Each row is a point on a landscape with many valleys, with its height.
A ball rolls from a point to the lowest of its 2 nearest points, and stops where none of them is lower. Distance is the straight distance between rows; heights are no part of it.
Devob: [121 173  48 142 198  94 127 159 110 123 157 125  51 143  61 146 135 139
  75 153 123 151  98 105  98 137  94 135 132 116 136]  height 3.86
Doz: [162 192 132 161  89 114 141 121 141 171  91 128  86 155 160 143 128 111
  87 144 124 165  97 147 128  74 142  90 170 168 148]  height 6.75
Domum: [ 86 159 151 158  96 169 165  73  97 164 127 107 118 132 136  93 129  63
 143 105 172 108 132 102 148 113 155 148 186 153 138]  height 8.52
luf: [159  82 148  94  89 130 118  61 110  99 195 134 154 126 161 100  79 125
 183 114 150  66 135  97 137 127 150 159 102 136 123]  height 3.25
Litib: [112 157  60 135 184  96 120 136 102 135 158 113  62 146  80 146 130 123
  95 169 158 144  93  71 103 143  88 159 166 109 113]  height 3.59
rasok: [130 113 103 124 172 134  97 140 123  99 144 129 137 147 112 129 140 112
 123 101 105 129 157 135 127 128 123 111  67 188 125]  height 5.37
vudel: [127 180  86 152 190 120 135 109 127 151 108 120  80 158  98 140 150 119
 102 143 120 148 133 139 130  91 142 120 107 170 118]  height 2.42
norop: [128 138  87 129 152 146 141 163  92 105 148 125  98 105 111  97 114 117
  95 126 123 129 116 134 109 138 106 117 120 104 180]  height 4.53
Bufov: [143 141 107 118 158 127  93 160 150 154  85 136 108 115  96 161 131 116
 101 181  83 163  78 144 116 123  77 127 129 123 159]  height 4.60
Nafo: [ 96 174 120 122 162 158 153  59  94 153 128 120  85 123 110 110 144  77
 159 116 130 132 107 108 149 122 158 197  94 183 144]  height 7.73
sutel: [100 106 154 151 127 118 137 171 148  84 126 102 154 135 146 122 155 136
 116  97 133 157 207 176 155 153 128 100 127 130  92]  height 6.99
gufi: [107  84 125 110 117 167 119 116  87 113 161 112 137  96 122  72 116 161
 170 131 146  87  95 108 116 138 147 125 155  39 136]  height 0.40
bek: [159 117 155 101  77 141 100 120 162 152  95 155 176 114 185 157 153 127
 147 157 124 154 129 117 136 138 130 133 107 151 133]  height 3.92
gov: [137 139 149 144 121 130  97 135 161 161  69 124 146 158 154 166 155 115
 126 139 132 162 155 145 147 104 119  80 142 191 100]  height 4.41
Rila: [184 136 154 110  40 159 116 127 143 158  87 176 119 111 174 139 101 125
 113 155 131  95 110  80  81 132 167 129 123 128 146]  height 3.85
kul: [132  74 152  89  85 127 113 127 148 113 169 149 180  88 170 135 138 168
 163 140 123 134 125 124 148 152 134 129  98  69 136]  height 4.19
Geva: [ 60  65 140  87 169 129 145 132  78 120 141 151 143  70  78 114 109 128
 181 115  63  83  87 128 143 147 125 153 118  76 132]  height 0.56
sobo: [166 125 157 129  51 192 116 138  94 158 143 150 103 114 141  80  97 107
 123 122 148  61 117  80  86 146 158  99 160 108 155]  height 2.98
pini: [141 136 121 171 127 115 120 159 160 110 122 110 121 193 116 136 129 137
  95  70 121 119 179 152 148  93 116  53 130 204 119]  height 6.17
Moz: [103  63 149  80 137 131 125  79 103 113 157 116 137  86 112  93  80 125
 198 133 110  58  90 101 130 131 144 170 127  93 119]  height 2.09
mezud: [ 56  86 127 120 136 183 140 145  77 109 147 124 157  98 149 105 162 140
 139 114 137 158 147 131 168 183 148 125 135  61 123]  height 4.06
Rim: [124 114 145 150  98 141 154 161 138 117 133 127 156 123 145  83 148 169
 104  89 116 129 152 183 129 119 188  87  76  81 179]  height 5.24
Rur: [114 169  82 185 176 123 100 172 131 164 115 127  70 157  96 148 162 125
  62 150 133 164 151 123 132 132 114  73 143 145 110]  height 5.60
buko: [108 161 107 154 190 101 150  97 135 123 118 108 122 170 102 149 152 121
 126 107 110 132 158 151 139  93 168 123  97 202  82]  height 1.81
bobi: [136 142 184 134  56 170 149  86 125 171 110 144 161 126 172 116 133  98
 159  95 149 100 142 106 142 120 166 117 151 177 128]  height 4.44
Kini: [116 171 113 184 161 132 108 154 125 159  86 111  99 149 109 144 146  99
  93 135 133 136 149 126 126 124 116  79 175 171  87]  height 5.26
purus: [109 132 117 157 131 146 101 124 101 141 134 116 130 153 131 140 149  87
 133 110 177 131 169  81 139 152 102 120 171 169  80]  height 3.20
zaze: [ 83 122  94 127 205 104 129 194 108  98 133 115 129 133  83 143 154 147
  97 133 120 150 140 132 103 201 116 157 132 101 103]  height 3.47
nutab: [143 148 165 139  81 173 120 103 114 161 118 140 145 155 150 129 121  88
 144 100 154 109 148 105 135 123 128 101 158 206 119]  height 4.02
rof: [112  59 148 103 118 121 105 155 152  93 169 130 175  95 137 118 122 190
 149 128  88 133 129 164 145 170 138 113 101  27 137]  height 3.46
koz: [164 140 123 114  72 150 112 133 113 154 138 157 111 114 164 128 128 116
 114 159 154 151  93  90 117 136 105 120 144 119 181]  height 3.93
Dopi: [157 182 140 125 128 143 149  96 127 165  92 125  82 113 135 100 110  92
 127 145 108 119  81 142 112  98 165 162 104 160 175]  height 7.21
bigo: [163 140 112 136 106 112 114 144 164 133 112 135 121 167 160 142 144 146
 105 125 126 166 142 160 130  92 123 101  81 159 170]  height 5.90
leneb: [112  72 148  85 139 112 141 117 108 126 146 148 147  71  96 105  86 144
 189 126  82  68  75 118 124 126 129 147 110  71 141]  height 1.42
kal: [119 125 120 126 181  85 123 141 116  93 114  87 132 128 109 148 116 128
 125 173 139 123 150 139  94 153 112 163 163 125  77]  height 4.32
peled: [141  77 149  92 121  97 129 140 136 134 133 160 156  69  92 113  83 164
 166 129  61  66  81 136 103 120 128 132  99  58 157]  height 2.01
bagi: [130 154 127 101 102 171 123 102 116 182 108 150  99 104 142 140 144  87
 136 161 136 159  62  80 135 129 106 146 136 149 185]  height 4.35
vuf: [181 118 123 102  87 106 100 165 168 120 124 157 140 113 152 142 102 158
 101 157 122 149 108 127 103 125  94 125 107  88 174]  height 5.31
gik: [152 182 158 170  76 116 161 132 157 159  77 116 119 131 179 146 138 126
  96 143 151 173 113 151 135  85 136  97 191 127 132]  height 6.43
fonod: [163 118 162 154 110 108 141 124 130  97 122 104 150 150 148 127  98 115
 143  98 165 107 181 143 139 105 112 116 182 148  77]  height 6.74
sud: [110 129  70 121 169  83 100 119 142 130 155 132  99 138 104 191 144 175
 127 181 162 184 122  78 152 135  59 146 128 103 100]  height 5.51
luma: [114 124  70 138 198  72  98 153 146 128 168 123 104 160  84 167 146 184
 104 159 156 160 148  90 141 162  91 133 109 122  72]  height 5.79
Tula: [143 126 115 126 132 103 123 149 166 107 111 118 142 142 140 137 149 152
 106 142 116 177 152 185 133 116 119 129  87 120 157]  height 5.59
Vadel: [ 86  99 147 128 136 176 132 143  93 121 124 127 170 101 149 112 167 100
 147 113 131 134 160 132 152 176 148 114 129 123 114]  height 3.13
nanin: [121 111 123 107 129 106  81 173 175 130 113 140 144 116 119 177 135 156
 113 160 103 200 121 151 140 152  49 123 113  90 161]  height 6.10
tuse: [107 106 122 105 162  96 133 148 157  87 130 114 152 115 124 154 143 161
 117 160 102 176 152 190 134 155 111 160 105  83 134]  height 4.99
reluf: [ 92 142  91 131 182 139 148 168  93 105 132 117 111 114  97 117 144 121
  99 133 127 153 131 136 108 157 118 138 132  98 147]  height 4.09
zezat: [ 92  64 135  75 151 119 142 131 121 113 172 181 160  90 110 153 146 116
 173  96  50 129  93 144 158 135 108 154  60 114 139]  height 3.23
Kes: [182 138 131 111 129 133  78  75 123 140 128 138 113 169 121 139  57 111
 157 139 126  85 118 111 117 100 124 141  98 227 120]  height 4.94
zira: [140  91 150 102 141 116 120 142 143 118 108 118 165  76 121 121  88 140
 145 179 104  98  98 149 106 141 116 148 160  61 121]  height 2.82
zivad: [112 176 119 150 150 144 159 145 140 150  89 117 118 134 126 123 183 108
  94 126 105 174 131 185 133 106 155 117 108 141 169]  height 3.49
sadev: [ 99 125  74 130 205  96  97 160 152 140 138 138 112 153  82 171 180 163
  97 144 122 171 148 122 156 158 116 126  77 138  90]  height 6.07
reku: [113  84 184 145 108 149 144 122 119 108 145  97 178 110 157  94 148 142
 164 107 127 103 166 162 147 140 188 101 138  75  79]  height 0.72
bil: [159 158 113 155 119 152  95 146 123 158 109 134  91 188 115 125 115  98
  90 111 109 106 136 140 114  96 127  58 123 225 151]  height 5.46
sepu: [128 110 123 130 118 153 130 132  91 113 149 113 122 114 135  92 105  97
 130 136 172 100 140 108 112 141 105 130 175  96 127]  height 1.87
fimo: [134 156  64 139 191 122  96 160 142 153 117 142  63 138  65 164 148 128
  71 172  93 151  90 134 125 111  82 112 111 125 146]  height 4.21
bur: [ 89  83 121  80 163 115 123 135 108 125 153 174 141  94  86 157 141 105
 178  99  65 124  92 109 151 137  82 150  83 151 133]  height 3.68
num: [148 136 141 172  99 104 139 163 183  87 120 108 128 180 139 135 127 161
  98  64 140 137 177 161 167  93 100  60 153 179 113]  height 6.45
Badop: [136 112 143  93  86 173 127 106 110 148 141 165 138  80 136  94 132 156
 163 123 116  85  83  82 122 139 174 131  94  83 168]  height 3.61
Bamo: [132 101 153  89  99 142 111 125 162 130 125 150 180  97 170 148 160 137
 146 145 106 158 129 142 152 158 138 137  94 112 144]  height 4.47
kan: [134 122 184 151  56 126 159 143 190 142  87 134 183 126 181 130 162 152
 116  93 121 138 165 163 154 119 171  90 122 123 131]  height 5.32
fop: [163 117 140 113 131 129 131 120 127 110 123 116 144 107 136  86  83 119
 146 134 118  84 132 146 105 118 148 139 114 128 132]  height 5.92
rane: [ 48 112 123  80 180 124 177  98  98 126 142 154 113  90  93 153 163 116
 170 119  90 142  68 123 156 147 121 220 104 106 116]  height 3.94
Bifut: [192 112 135 113  95 162  64 176 135 140 102 145 131 143 130 138  96 110
 111 145 116 107 125 110  93 135  90  85 132 192 139]  height 4.67
pekag: [119 109 100 109 147  76 103 162 154 121 135 141 124 112  95 178 119 160
 119 159 111 180 107 137 129 142  28 136 136  83 152]  height 6.38
rut: [ 94 116 125 132 159 109  86 144 166 127 110 106 148 140 136 181 172 144
 131 173 130 196 168 145 152 169  96 133 130 128  75]  height 7.59
Fam: [166 138 160 151 117  84 139 109 184 117  77 107 156 179 162 158  99 139
 130 112 124 126 147 176 145  63 140 100 155 190  77]  height 7.77
mek: [161  85 135 114  85 137 105 137 124 114 161 131 147  93 137  88 102 191
 154 135 143  82 106 110 100 141 137 110 132  30 137]  height 1.22
nilep: [182 137 135 109  90 113  91  65 123 136 135 121 104 158 157 137  47 105
 144 160 179 110  93  83 111  85 104 168 156 161 116]  height 4.45
Bosa: [117 123 150 167 142 103 148 151 131  87 131  97 145 149 131 127 138 125
 124  89 156 132 201 142 142 138 112 109 174 151  62]  height 7.23
murim: [112 187 101 188 169  95 172 162 110 105 130  93  78 169  90 116 114 119
  70 104 138 123 159 140  92 119 132 108 178 144 103]  height 2.94
pupi: [ 86 145  80 134 180 105 124  91 108 149 155 107 103 165  97 142 157 109
 135 141 176 138 121  63 126 148 132 185 145 149  80]  height 3.06
lutis: [145 115 142  99  91 107 138  93 145 139 133 133 133  78 132 111 107 192
 167 170 123 100  65 105 101 110 159 163 128  11 147]  height 6.60
kuv: [ 65 173 135 173 144 170 163 110  84 155 104 110 110 133 110  99 143  55
 121  90 146 109 134 100 131 151 158 131 176 174 121]  height 8.77
pir: [154  96 145 108  94  99  80 181 181 108 113 128 160 118 148 149 109 165
 114 162 130 173 138 153 132 158  66 121 117  81 146]  height 5.71
zosap: [131 168 142 111 134 164 152  60 112 164 111 134  82 107 128 109 122  88
 157 124 127 123  86 124 143 111 167 191  83 178 175]  height 7.48
mogim: [ 71  89 116 104 167 147 134 158  86 124 128 138 138  74  86 105 113 115
 144 126  99  98  92 108 122 172  98 132 151  78 153]  height 1.54
miz: [130 139 166 153  99  86 140 140 195 120  82  99 158 148 177 159 150 161
 116 147 142 198 164 191 161 106 123 111 145 125  99]  height 6.48
lop: [ 90  88 104 111 174  59 114 178 128  83 159 129 131 118  82 168 109 168
 124 144 117 157 136 127 117 173  48 151 143  81 118]  height 6.73
Vosi: [127 141  96 157 207  94 110 145 108 128 146 101 120 174  80 127 119 122
 109 118 143  92 163 102 100 163 142 137 133 178  44]  height 1.79
zeg: [110 127 166 139  86 138 181  56 116 133 156 113 164 124 172  95 139 130
 163  91 170 112 156 131 155 105 179 134 147 120 120]  height 5.27
malos: [128 170 101 152 177 111 151 139 141 128  94 102  92 149 104 131 147 120
  94 151 103 159 134 179 104  93 138 128 115 141 138]  height 2.89
koro: [ 89 111  97  95 192 130 113 133 117 144 133 169 123 105  61 162 162 106
 149 109  75 133  84  99 147 147  83 153  86 164 119]  height 4.05
bader: [128 152 135 167 118 163 100 111 110 158 125 129 127 169 126 147 130  86
 137 103 159 120 164  94 147 129 103  84 168 208  92]  height 3.62
nid: [131  62 135  79 128 120 111  95 105  96 184 141 153  99 125 118  76 115
 183 118 117  66 116  87 131 143 103 150 116 139 129]  height 2.70
vul: [ 97 133 166 176 109 130 199 153 128  90 138  96 144 127 138  97 145 173
 112  90 159 139 184 177 155 132 152  92 172  70 118]  height 6.51
tidu: [104 101 132  77 142 152 153 120 118 128 144 164 148  72 117 119 147 138
 161 116  85 129  80 144 156 138 140 159  76  88 164]  height 2.46
bivi: [117 150 108 145 196  97 127  94 117 124 129 101 123 158  97 137 129 108
 142 127 131 115 158 119 122 131 154 151 119 194  60]  height 1.10
fomik: [128 128  77 134 121  97 141  87  94  81 208 108  99 160 134 112 106 130
 126 124 203 144 147  94 119 111  95 168 154 114 127]  height 7.67
Bofu: [121 129  73 124 149 118  91 123 121 126 163 134 102 140 122 166 143 139
 129 147 165 171 128  71 141 143  62 126 131 136 122]  height 5.25
fet: [172 126 157 141 113 114 131 135 135 117 107 113 154 134 154 112 100 115
 135 122 139 109 162 158 112 108 130 116 150 143 102]  height 6.36
kufo: [152 174 116 132  86 119 136  61 111 159 148 119  83 154 169 132 113 102
 125 170 188 170  88  87 132  77 117 160 162 132 153]  height 8.11
piri: [145 105 119 121 141 157  63 159 124 128 122 137 140 147 122 141 134 116
 125 122 119 121 155 112 127 148  91  85 110 196 122]  height 5.01
vebu: [171 167 132 137 113 143  99 102 125 159  99 139  95 178 121 123  72  96
 127 123 113  92 117 135 106  89 148 106 115 237 139]  height 5.22
bav: [ 72 101 155 152 107 142 169 155 109  89 155 101 141 121 147  88 155 191
 125 104 162 167 184 170 156 159 146  97 141  38 118]  height 5.75
vob: [169 139 172 135  30 157 134 134 162 160  77 168 148 110 184 136 131 138
 120 134 135 102 147 112 101 117 182 106 132 114 121]  height 4.34
danok: [129 162 132 129 145 163 105 104 142 186  67 133 129 134 136 159 174  88
 136 158 114 156 121 127 149 110 133 113 119 199 122]  height 3.79
nava: [100 125 113 138 213  74 129 160 111 132 165  94 134 182  93 145 161 148
 116 126 151 127 149 103 109 194 159 158 131 154  42]  height 2.38
kap: [114 188 140 179 117 150 165  95 126 121 138 107 131 166 102 127 107  97
 115  54 132  87 142 117 158 105 139 101 174 217 115]  height 1.21
dab: [109 212 124 191 138 131 144  93 111 157 118 108  88 174  98 130 105  87
 101  96 131 100 122 116 143 103 139 103 189 210 107]  height 1.80
Zud: [ 93  96 101 110 124 162 125 130  82 115 164 122 112  96 120  83 108 115
 135 143 169 108 100  88 122 145 105 144 180  50 152]  height 1.17
mak: [ 77 131 114  95 195 119 158  82 110 123 125 113 114 116 103 145 158 103
 163 145 122 138  97 109 139 148 146 222 113 146  97]  height 3.22
razuz: [129 127 123 130 141 126 178 124 115  94 145 124 137 128 136  85 130 148
 116  95 110 123 150 178 119  99 179 123  72 106 168]  height 5.72
Filav: [114 107 124  91 141 142 128 144 166 129 105 153 155 107 121 146 180 135
 116 125  59 166 104 206 148 143 125 162  58  89 180]  height 4.88
niv: [ 86  88  84 109 181  61 130 160 114  69 188 130 126 137  92 160 124 166
 134 128 138 144 135  94 125 176  73 170 128  95  93]  height 7.02
lir: [100 149 143 151 154  98 131 122 168 143  80  96 144 140 144 179 174 145
 121 171 138 200 168 169 153 126 123 130 145 131  81]  height 7.12
Nuvis: [135 103 173 138  92 181 115 132 106 136 128 117 164  98 141  77 145 152
 170 111 129  80 132 131 117 144 192  91 132  70 110]  height 1.85
vanup: [126 136 136 139 110 124 195  83 113 105 164 117 143 124 160  83 130 154
 136  96 145 125 149 155 132  95 186 129 110 110 143]  height 5.76
Tosa: [109 139 110  96 137 163 121 107 102 169 123 148  92  99 110 132 138  80
 148 145 119 136  59  73 140 141  90 163 137 142 179]  height 4.62
baru: [129  85 128 110 145 127  85 182 138 102 115 131 166  94 117 134 112 117
 130 142  94 114 134 135 116 163  81 115 128 122 129]  height 5.77
zok: [151 110 160  98  58 153 117  90 144 142 130 162 157  94 166 118 135 161
 168 140 126  79 113  85 113 136 191 140  94  84 126]  height 3.41
nufez: [120 174 129 144 104 141 154  76 109 160 117 114  99 140 156 119 134  86
 138 145 172 151 111 109 137 100 136 153 168 150 141]  height 8.29
sof: [139 150  96 142  95 110 125  72 118 126 175 116 100 167 166 139 124 131
 131 141 212 172 147  87 139  91  90 137 157 142 128]  height 7.91
Gad: [116 133 139 136 124 164 153 152 122 141 107 126 144  92 137  86 149 150
 114 133 112 133 125 174 118 140 179 110 115  60 165]  height 4.66
vutiv: [ 75  98 139  78 156 134 171 103 120 135 123 153 146  72 114 144 161 135
 174 144  79 148  72 158 163 143 132 193 104  75 138]  height 3.26
teno: [185 126 147 160 123  93 111 113 143 102 129 108 129 186 132 158  78 130
 140  95 163 109 184 137 145  96 105 100 172 185  48]  height 7.14
vugo: [170 120 143 142  69  89 134 151 200 118  75 136 157 147 183 127 132 158
  96 116 105 118 158 181 105  97 177 119  77  98 153]  height 5.29
tizi: [ 91  80 137  93 135  96 121 156 157  78 164 126 159 109 134 143 128 180
 126 144 100 183 155 181 155 182 100 144 102  49 138]  height 4.33
tadeb: [ 90 146  69 119 196  92 129  98 109 161 167 119  77 162  66 146 138 127
 126 150 165 131  83  51 114 142 120 194 147 131  90]  height 3.31
dev: [ 98 106 139  83 121 191 146  93  93 154 142 158 127  73 116  88 138 136
 167 113 108 106  66  97 146 138 164 150  92  85 184]  height 3.17
tele: [104  99  82 105 169  65 127 111 117  80 189 108 120 143 109 156 119 149
 145 139 159 142 131  82 119 150  81 179 139 114  89]  height 7.24
faz: [ 89 128 109 123 213  79 135 172 124  94 151 103 130 162  95 152 167 164
 110 136 117 146 151 129 102 184 140 164 112 125  70]  height 2.91
tole: [140 108 189 153  71 125 163 113 151 119 141 112 174 118 167 102 145 177
 157  96 136 103 168 159 142 110 197  98 142  65  89]  height 1.86
rup: [172 149 171 156  70 167 133 139  97 152 121 127 102 117 138  80  78  76
 112 117 144  67 125 116  99 123 148 100 189 130 134]  height 3.44
seron: [152 126 100 117 123 118 125 160 125  94 152 124 112 108 136 112 105 149
 105 147 136 149 122 137 110 128  90 123 124  80 175]  height 4.92
ferib: [119  65 133  94 136 108 122 156 142  94 158 144 167  86 112 121 112 176
 149 125  67 109 112 171 123 141 125 126  90  52 152]  height 2.81
nuta: [113 159 158 174 109 102 212 156 152  80 130  83 120 139 134 118 134 165
  95  95 166 152 172 173 156 115 123 100 198  87 121]  height 7.15
zare: [172 118 123 122  75 104 127 141 196 126  87 155 153 125 168 137 140 165
  95 133  96 122 127 165 102 104 177 147  54  71 175]  height 5.61
vedul: [ 56 125 127 139 137 147 178 134 100 110 134 110 139 117 153 113 173 145
 121 126 158 181 167 156 150 161 148 137 144  61 132]  height 4.90
zum: [156 161 155 171  80  97 185 157 178  95 123 104 127 158 154 127 118 163
  88  84 155 150 154 164 164  90 114  82 182 130 133]  height 6.90
Dazep: [125 163  96 169 174 104 168 156  94  84 149 100  93 148  94  88  98 119
  79 101 129 112 167 155  84 114 138 115 137 138 132]  height 3.48
rasek: [110  92 135 132 114 162 117 116  91 116 160 116 143 131 142 106 132  76
 153 100 184 108 171  95 140 153 115 138 172 133  99]  height 2.57
Sek: [106  75 120 106 156 148 105 167 122  84 148 139 165 117 130 126 157 122
 122  96  81 138 155 157 144 166 131 112  62 145 136]  height 5.82
fimal: [184 139 128 120  79 102 139 112 174 114 101 158 131 104 158 110 108 169
 118 143 106  83 116 137  80  86 203 142  68  72 153]  height 5.97
kegu: [159  76 157 111 109 118 107 134 135 104 137 115 168  88 141 104  91 167
 161 164 125  79 119 135 110 137 136 132 146  46 106]  height 2.00
Mepu: [154 141 135  98 121 156  90 101 152 183  81 150 139 133 149 174 156 117
 147 174 122 167  95 111 142 112 117 130 103 178 135]  height 3.27
keb: [132 165 135 180 130 128 112 144 166 162  76 115 117 165 134 164 140 128
  98 134 140 156 146 147 153  95 113  57 173 180  97]  height 4.84
vumu: [194 138 133  95 103 129  77  87 132 147 118 141 109 150 141 151  54 114
 145 159 139 107  80  88 107 100 104 146 123 193 125]  height 4.70
sitek: [ 97 135  62 120 209 121 121 149 137 134 148 151  97 143  62 168 200 156
  92 118 104 170 116 129 158 144 107 150  57 134 113]  height 6.32
rap: [130 108 137 103 170  91 135 128 127  95 108  99 146  98 107 139  89 136
 138 190 108 110 115 154  99 132 108 173 153  93 110]  height 3.57
vot: [188 152 139 154 110  91 111  90 152 128 112 120 125 195 159 164  69 143
 136 125 171 132 144 140 140  59 114  99 160 186  70]  height 7.43
bipu: [175 107 137  91  92 103 126  61 131 107 178 139 156 136 171 128  92 135
 174 136 152 113 129 110 135 103 136 166  98 151 129]  height 3.69
lup: [113 161 109 165 105 141 114 137  87 160 134 109  67 137 138 123 148  70
  89 151 178 159 119  88 126 140  96 115 219 122 124]  height 4.61
Pela: [127 136  96 101 185 152 107 130 136 142 109 155 106 126  75 146 159 107
 123 123  81 130  87 137 141 113 105 145  65 172 153]  height 4.46
kas: [ 96 147 122 130 150 158 162 152 123 134  96 129 141 106 123 108 174 117
 104 124  99 164 131 193 130 138 163 130  95 100 172]  height 4.03
nire: [205 143 158 147  59 142 111 171 122 142 100 146 100 133 155 105  72 100
  92 130 129  83 122 125  81 117 140  89 169 145 137]  height 3.91
dur: [134 147 176 157  83 123 151 150 174 145  81 115 160 127 176 138 156 142
 112 126 144 172 158 166 150 117 132  97 162 126 130]  height 5.91
kel: [158 120 175 144  40 135 124 160 185 141  75 157 169 121 179 129 143 155
 109 119 120 113 168 143 112 124 176  98 111  95 135]  height 4.80
ludip: [162 160 118 142  86 145 101 126  94 150 147 132  80 144 155 124 116  91
 103 154 160 147 115  94 116 121  96 101 172 147 155]  height 4.25
timo: [112 126  98 110 187 139 125 148 148 124  99 142 123 128  81 150 188 119
 107 116  62 152  94 184 140 119 113 160  54 136 158]  height 4.87
Mesul: [ 92 126  88 110 139 136 105 114 108 152 136 136 109 116 112 159 149  97
 138 164 154 158  86  67 136 151  59 154 164 119 140]  height 4.95
zazab: [166 121 168 139  49 127 133  86 151 122 137 137 156 113 171 109 133 180
 170 113 142  80 153 115 108 102 209 123 108  70  92]  height 2.76
relof: [116 145  80 143 177 138 113 137 110 118 149 134 109 166  99 129 162 119
 100  76 115 141 162 128 139 119 131  98  59 190 134]  height 5.63
dozi: [178 135 133 109  90 100 133 118 166 125 107 154 123  81 140 118  87 176
 124 167 103  89  81 117  83 103 163 154 102  38 155]  height 6.28
Biduf: [147 133 123 116 121 151 123 102  98 123 151 139 125 125 136  96  99 102
 145 109 133 103 131 111 120 129 134 135 104 166 157]  height 5.52
renab: [132 123 126  85 136 167 131  93  98 123 162 154 126 112 122 111 128 104
 161  96 112 110 110 105 138 131 139 155  64 176 166]  height 5.21
motu: [128 130 184 141  48 154 170  57 124 153 142 127 160 137 165 102 117 110
 163  84 173  86 142 106 157 102 176 133 166 144 119]  height 4.86
Fepig: [164 124 135 102 146 127  82 143 151 146  66 135 139 104 116 151  99 103
 130 169  86 115  84 130 113 123  92 132 122 156 140]  height 5.04
mifiv: [113 170  89 178 150 127 142 138 123 132 145 124  98 178 102 128 148 125
  82  67 126 143 162 137 139  97 135  63 111 189 140]  height 5.89
buvum: [106 115  70 116 148  78 148 107 104  76 201 105  98 149 117 134 109 147
 130 153 193 149 124  90 110 127  78 191 163  84 124]  height 7.47
Soliv: [194 126 134 112  62 105 116  65 128 113 173 134 136 165 182 133  71 133
 157 130 192 121 141  87 121  93 110 159 141 156 116]  height 4.10
bila: [169 198 140 147  82 125 148 108 126 178  92 139  75 137 155 118 116  90
 100 142 119 142  90 134 109  86 166 116 135 164 173]  height 6.96
dol: [ 75 102 128  99 145 138 142 172  95 160 117 174 131  61  79 129 120 117
 150 126  79 128  73 131 126 147  76 137 142  68 175]  height 2.26
Kabe: [122 167 165 163 111 162 166 113 114 133 121 119 133 137 115  90  96  85
 119  56 116  69 143 145 130 118 162  94 148 200 143]  height 0.42
diruf: [169 143  95 140 122 136  91 136 141 148 121 142  92 177 131 146 128 128
  97 133 123 143 127 135 127  87 118  69 105 186 155]  height 5.66
Vogof: [145  95 127  97 164 122  77 163 152 125  90 137 162 108  95 156 115 109
 139 152  62 107 104 144 115 135  87 123 108 160 136]  height 5.38
keval: [140 116 163 139  94 198 119 138  95 154 119 121 129  96 125  58 113 126
 149 115 138  61 118 110 100 142 176  92 146  82 138]  height 2.47
binev: [101 120 162 145 116 187 143 151 104 134 113 133 167 115 142  95 156  96
 127  73 120 112 164 142 142 147 158  75 126 162 134]  height 2.17
baga: [119 140 164 147 135 171 151 126 100 141 107 118 142 108 125  68 114  84
 132  90 119  77 147 146 116 128 177 105 136 160 139]  height 1.24
nom: [ 73 122 109 109 187  95 153  83 114 123 145  98 119 155 109 150 160 107
 151 152 157 133 119  87 120 156 158 225 144 143  64]  height 2.62
Fuvam: [145 128 121  86 140 170 125 126 129 146 119 161 122 106 109 124 150 104
 136 108  84 121  80 126 132 123 127 143  63 170 183]  height 4.83
lusop: [ 84  87 136 129 142 138 130 175 125  81 144 120 163 117 140 108 159 142
 114 100 106 158 179 187 154 168 148 102  80  98 135]  height 6.35
Toza: [211 132 142 132 104 119  83 172 138 125  89 132 115 144 151 131  62 110
  94 150 126 101 112 136  80 104 105  96 146 157 123]  height 4.31
sopu: [185 114 151 110  25 172 102 137 124 151 131 171 111 111 165 123  92 128
 115 160 159  82 103  50  82 142 127 123 159  97 145]  height 3.42
Nep: [111 198 121 199 163 106 159 120 115 134 119  89  83 171  82 120  96  93
  96  97 136  90 139 125 116 120 134 118 201 182  77]  height 2.29

For each start below, name the point where the ball stops.
kufo => bivi
Vogof => nom
motu => gufi
bila => reku
luma => koz
Filav => bivi
sutel => reku
Fam => Pela
vot => Pela
lop => bivi
pini => reku
Rim => bivi

Call two points neighbours if one is among the 2 nearest of the other. Go from one point of each pair to the other, from neighbour to neighbour, staying as low as possible. Name the highest point that can't be avoided.
Geva and Mepu => Bamo
nom and reku => rane
bivi and reku => Filav
tidu and reku => Badop

Write out the way that a ball takes from each point below.
nuta => vul bav vedul mezud Vadel binev baga Kabe
sadev => luma sud Bofu Mesul Tosa bagi koz
Bosa => fonod fet fop Biduf renab Fuvam Pela
vanup => zeg motu bobi nutab bader purus rasek sepu Zud gufi
zum => num pini mifiv relof rasok piri Bifut Toza nire rup sobo keval Nuvis reku
vugo => kel vob Rila sopu sobo keval Nuvis reku
